Each scene shows the same named points in several views. A view is turned or mirrored, and shifted as a whole, has a little noise and may leave points out.
In the rows, zero is written as 128.

Scene 1
View 1
<189>: 121, 122, 107, 127, 101, 135, 144, 126, 120, 125, 146, 152, 104, 113, 123, 141, 116, 128, 132, 124, 116
<226>: 116, 123, 109, 134, 109, 137, 132, 137, 123, 118, 144, 146, 115, 110, 125, 148, 106, 141, 126, 122, 118
<86>: 121, 120, 107, 154, 90, 148, 148, 136, 115, 128, 144, 139, 114, 115, 119, 132, 115, 140, 124, 137, 129
<65>: 113, 120, 105, 162, 95, 154, 132, 147, 116, 117, 149, 139, 126, 112, 120, 150, 105, 154, 117, 132, 130
<66>: 126, 117, 130, 131, 113, 127, 163, 142, 128, 128, 120, 115, 114, 118, 127, 110, 119, 140, 151, 142, 117
<129>: 117, 117, 116, 141, 112, 140, 136, 148, 122, 110, 139, 127, 123, 111, 126, 146, 106, 151, 138, 130, 118
<166>: 117, 110, 120, 144, 112, 149, 145, 161, 115, 99, 139, 105, 126, 114, 124, 150, 106, 161, 158, 139, 117
<130>: 122, 127, 124, 137, 115, 121, 141, 133, 139, 138, 121, 141, 117, 113, 127, 110, 112, 138, 119, 128, 122
<101>: 121, 122, 134, 140, 125, 123, 144, 151, 139, 127, 113, 116, 129, 115, 128, 110, 108, 154, 135, 136, 119
<25>: 117, 116, 116, 133, 117, 139, 137, 149, 122, 106, 139, 124, 120, 112, 127, 152, 106, 150, 146, 129, 113
<33>: 119, 129, 117, 159, 99, 134, 143, 136, 132, 144, 128, 142, 122, 114, 122, 109, 112, 143, 104, 134, 132
<222>: 116, 124, 127, 136, 129, 124, 131, 147, 139, 120, 120, 127, 129, 110, 130, 128, 102, 152, 129, 126, 117
<51>: 120, 123, 106, 116, 113, 130, 134, 126, 123, 117, 147, 156, 105, 109, 126, 155, 110, 129, 136, 115, 109
<84>: 120, 133, 125, 128, 127, 111, 131, 129, 147, 140, 117, 149, 119, 111, 129, 113, 107, 135, 112, 117, 117
View 2
<130>: 113, 110, 113, 130, 149, 137, 131, 105, 109, 124, 123, 135, 127, 115, 117, 141, 111, 128, 116, 131, 115
<189>: 121, 124, 129, 147, 129, 138, 130, 105, 117, 147, 121, 156, 123, 109, 120, 147, 114, 121, 124, 168, 112
<84>: 115, 115, 106, 133, 158, 146, 123, 92, 115, 125, 128, 129, 130, 112, 117, 148, 119, 132, 116, 123, 116
<51>: 126, 132, 123, 154, 128, 147, 121, 92, 125, 155, 125, 153, 124, 104, 118, 155, 122, 123, 125, 167, 108
<86>: 120, 112, 136, 127, 121, 125, 143, 121, 109, 135, 114, 148, 123, 112, 118, 136, 106, 114, 123, 161, 109
<129>: 132, 117, 130, 122, 110, 134, 128, 105, 119, 143, 124, 127, 131, 96, 105, 143, 123, 120, 124, 151, 98
<66>: 114, 99, 110, 136, 123, 126, 127, 123, 90, 136, 125, 126, 135, 101, 98, 132, 98, 140, 105, 145, 107
<222>: 125, 113, 114, 119, 132, 139, 123, 97, 117, 131, 129, 117, 134, 99, 105, 143, 125, 129, 118, 127, 104
<65>: 132, 120, 149, 107, 111, 127, 146, 110, 127, 135, 115, 140, 123, 107, 119, 140, 127, 102, 135, 155, 100
<166>: 137, 111, 132, 117, 87, 125, 128, 115, 110, 150, 124, 115, 136, 84, 90, 137, 121, 123, 121, 155, 88
View 3
<65>: 124, 153, 108, 125, 123, 167, 125, 138, 108, 90, 127, 101, 149, 115, 135, 134, 125, 114, 115, 152, 107
<66>: 99, 165, 133, 132, 133, 153, 117, 97, 129, 125, 137, 132, 117, 126, 152, 159, 130, 113, 114, 149, 136
<86>: 116, 155, 107, 122, 135, 157, 116, 129, 113, 106, 123, 119, 129, 123, 131, 150, 122, 108, 115, 158, 122
<25>: 117, 169, 137, 118, 116, 151, 120, 115, 129, 102, 140, 113, 144, 119, 139, 133, 130, 115, 119, 131, 115
<222>: 117, 152, 143, 141, 131, 174, 126, 95, 131, 113, 134, 122, 150, 119, 146, 131, 138, 117, 119, 136, 121
<51>: 134, 162, 134, 103, 135, 150, 108, 118, 131, 111, 119, 129, 147, 126, 107, 127, 123, 103, 128, 129, 117
<166>: 104, 177, 134, 123, 103, 146, 125, 118, 125, 95, 153, 101, 136, 117, 157, 141, 131, 122, 112, 134, 113
<101>: 106, 153, 140, 149, 134, 173, 127, 90, 130, 119, 138, 125, 136, 120, 157, 145, 138, 120, 114, 145, 129
<130>: 118, 145, 130, 138, 153, 173, 116, 97, 126, 127, 119, 138, 133, 125, 134, 145, 130, 109, 120, 152, 132
<33>: 120, 138, 109, 145, 152, 182, 123, 116, 111, 113, 116, 124, 137, 121, 137, 145, 129, 112, 115, 166, 126
<129>: 118, 163, 130, 123, 120, 158, 122, 117, 124, 101, 138, 111, 144, 119, 139, 135, 130, 115, 117, 137, 115
<226>: 129, 156, 126, 117, 132, 161, 116, 121, 123, 105, 125, 119, 149, 121, 123, 128, 126, 109, 122, 137, 115
<189>: 129, 159, 121, 108, 139, 152, 109, 124, 123, 113, 118, 129, 137, 126, 114, 138, 120, 104, 125, 143, 122
View 4
<222>: 117, 144, 148, 111, 153, 152, 121, 157, 119, 134, 129, 133, 118, 143, 125, 108, 126, 97, 105, 123, 129
<84>: 114, 144, 138, 108, 156, 154, 95, 166, 134, 125, 115, 147, 124, 146, 120, 106, 114, 96, 108, 124, 140
<189>: 126, 127, 126, 119, 126, 134, 104, 142, 127, 144, 109, 131, 112, 131, 138, 116, 102, 110, 139, 133, 132
<130>: 114, 131, 132, 110, 146, 142, 96, 154, 130, 120, 123, 146, 123, 139, 120, 103, 111, 96, 110, 120, 133
<66>: 127, 114, 149, 121, 156, 133, 111, 146, 124, 122, 145, 139, 120, 128, 120, 92, 115, 94, 121, 128, 105
<51>: 129, 137, 133, 120, 132, 143, 108, 151, 127, 152, 101, 127, 110, 137, 142, 120, 104, 111, 146, 140, 135
<33>: 107, 128, 118, 108, 127, 133, 100, 137, 122, 117, 126, 143, 125, 134, 121, 107, 112, 98, 96, 108, 138
<129>: 124, 135, 141, 117, 134, 140, 134, 143, 112, 147, 129, 121, 112, 135, 136, 113, 122, 105, 118, 126, 123
<226>: 122, 138, 131, 115, 129, 141, 118, 145, 119, 146, 113, 127, 112, 137, 137, 117, 113, 108, 124, 128, 136
<166>: 130, 128, 154, 121, 138, 135, 153, 136, 102, 148, 148, 115, 109, 131, 137, 108, 130, 104, 118, 129, 106
<25>: 128, 136, 148, 118, 138, 142, 136, 145, 112, 150, 129, 119, 109, 136, 138, 112, 122, 106, 125, 132, 121
<101>: 117, 133, 149, 113, 158, 146, 118, 153, 120, 122, 143, 140, 123, 138, 119, 98, 125, 91, 100, 120, 119
<65>: 115, 133, 116, 112, 103, 127, 134, 122, 106, 146, 124, 118, 112, 131, 140, 123, 118, 111, 106, 113, 137
View 5
<226>: 144, 134, 130, 140, 148, 123, 141, 116, 121, 118, 90, 163, 146, 136, 133, 106, 128, 125, 124, 149, 154
<25>: 133, 136, 125, 130, 144, 132, 165, 131, 126, 123, 79, 159, 141, 140, 129, 99, 138, 122, 121, 152, 149
<51>: 142, 141, 133, 153, 145, 122, 135, 119, 117, 121, 85, 181, 143, 138, 135, 126, 133, 118, 119, 155, 155
<84>: 143, 114, 142, 122, 157, 139, 131, 122, 135, 102, 117, 161, 140, 142, 133, 124, 115, 118, 102, 127, 142
<101>: 134, 118, 133, 112, 156, 142, 158, 137, 146, 111, 111, 137, 139, 151, 127, 101, 123, 113, 108, 131, 140
<33>: 154, 121, 135, 131, 161, 116, 127, 112, 136, 112, 122, 130, 151, 151, 132, 92, 110, 119, 124, 133, 153
<130>: 145, 122, 139, 129, 158, 130, 132, 122, 139, 109, 119, 148, 144, 153, 132, 114, 118, 112, 110, 132, 147
<166>: 128, 139, 120, 123, 143, 132, 184, 140, 133, 131, 75, 142, 142, 145, 123, 81, 144, 120, 128, 156, 147
<189>: 147, 143, 132, 155, 149, 116, 132, 117, 122, 123, 95, 164, 145, 150, 132, 117, 132, 113, 124, 153, 157
<86>: 149, 140, 129, 147, 153, 110, 137, 117, 129, 125, 103, 137, 149, 157, 130, 92, 128, 114, 131, 150, 158
<66>: 134, 134, 132, 130, 155, 132, 156, 144, 149, 123, 110, 135, 137, 172, 124, 108, 135, 99, 111, 139, 142
<129>: 137, 134, 126, 129, 146, 128, 160, 127, 128, 122, 84, 152, 145, 139, 129, 94, 133, 124, 125, 151, 151
<222>: 137, 118, 132, 115, 152, 142, 155, 129, 135, 109, 101, 155, 139, 138, 130, 106, 123, 123, 110, 135, 142
View 6
<101>: 100, 150, 145, 121, 138, 122, 124, 138, 154, 152, 117, 109, 122, 90, 110, 139, 117, 121, 119, 123, 117
<226>: 122, 132, 137, 125, 140, 127, 113, 127, 125, 129, 149, 107, 131, 118, 119, 110, 108, 126, 112, 122, 118
<51>: 131, 126, 132, 113, 131, 137, 111, 136, 118, 121, 147, 97, 132, 120, 119, 94, 105, 127, 113, 128, 130
<65>: 119, 133, 144, 139, 147, 111, 112, 108, 125, 127, 159, 126, 134, 128, 119, 125, 108, 121, 118, 112, 100
<129>: 119, 143, 143, 126, 140, 119, 117, 124, 139, 124, 145, 107, 137, 109, 123, 124, 113, 117, 125, 122, 115
<25>: 118, 145, 142, 121, 137, 122, 118, 130, 142, 122, 141, 101, 138, 104, 124, 124, 116, 114, 129, 126, 120
<66>: 109, 143, 135, 101, 124, 120, 116, 135, 144, 140, 105, 109, 125, 101, 106, 141, 119, 122, 137, 126, 122
<86>: 119, 127, 133, 114, 131, 116, 108, 116, 120, 132, 133, 125, 127, 129, 107, 131, 109, 129, 128, 116, 109
<33>: 106, 127, 136, 126, 140, 119, 115, 122, 127, 160, 124, 131, 111, 119, 96, 133, 105, 136, 107, 110, 106
<130>: 107, 133, 135, 117, 136, 128, 118, 137, 134, 157, 118, 112, 113, 107, 101, 124, 108, 132, 106, 121, 120
<189>: 128, 122, 130, 109, 129, 130, 108, 128, 114, 127, 138, 107, 128, 126, 112, 108, 106, 130, 119, 123, 124
<84>: 105, 137, 137, 122, 139, 137, 121, 147, 138, 161, 123, 102, 110, 98, 104, 113, 107, 133, 94, 124, 125
<222>: 107, 147, 146, 129, 143, 126, 124, 137, 148, 145, 134, 103, 124, 93, 116, 123, 113, 120, 110, 125, 118
<166>: 118, 153, 148, 123, 137, 110, 119, 120, 151, 110, 144, 108, 148, 103, 132, 139, 122, 105, 146, 124, 111

Which points are out of place in each view (at most two, in the order of its rows)? Write none if all are in place.
view 1 -> <86>, <84>
view 2 -> none
view 3 -> <130>
view 4 -> <65>
view 5 -> none
view 6 -> <25>
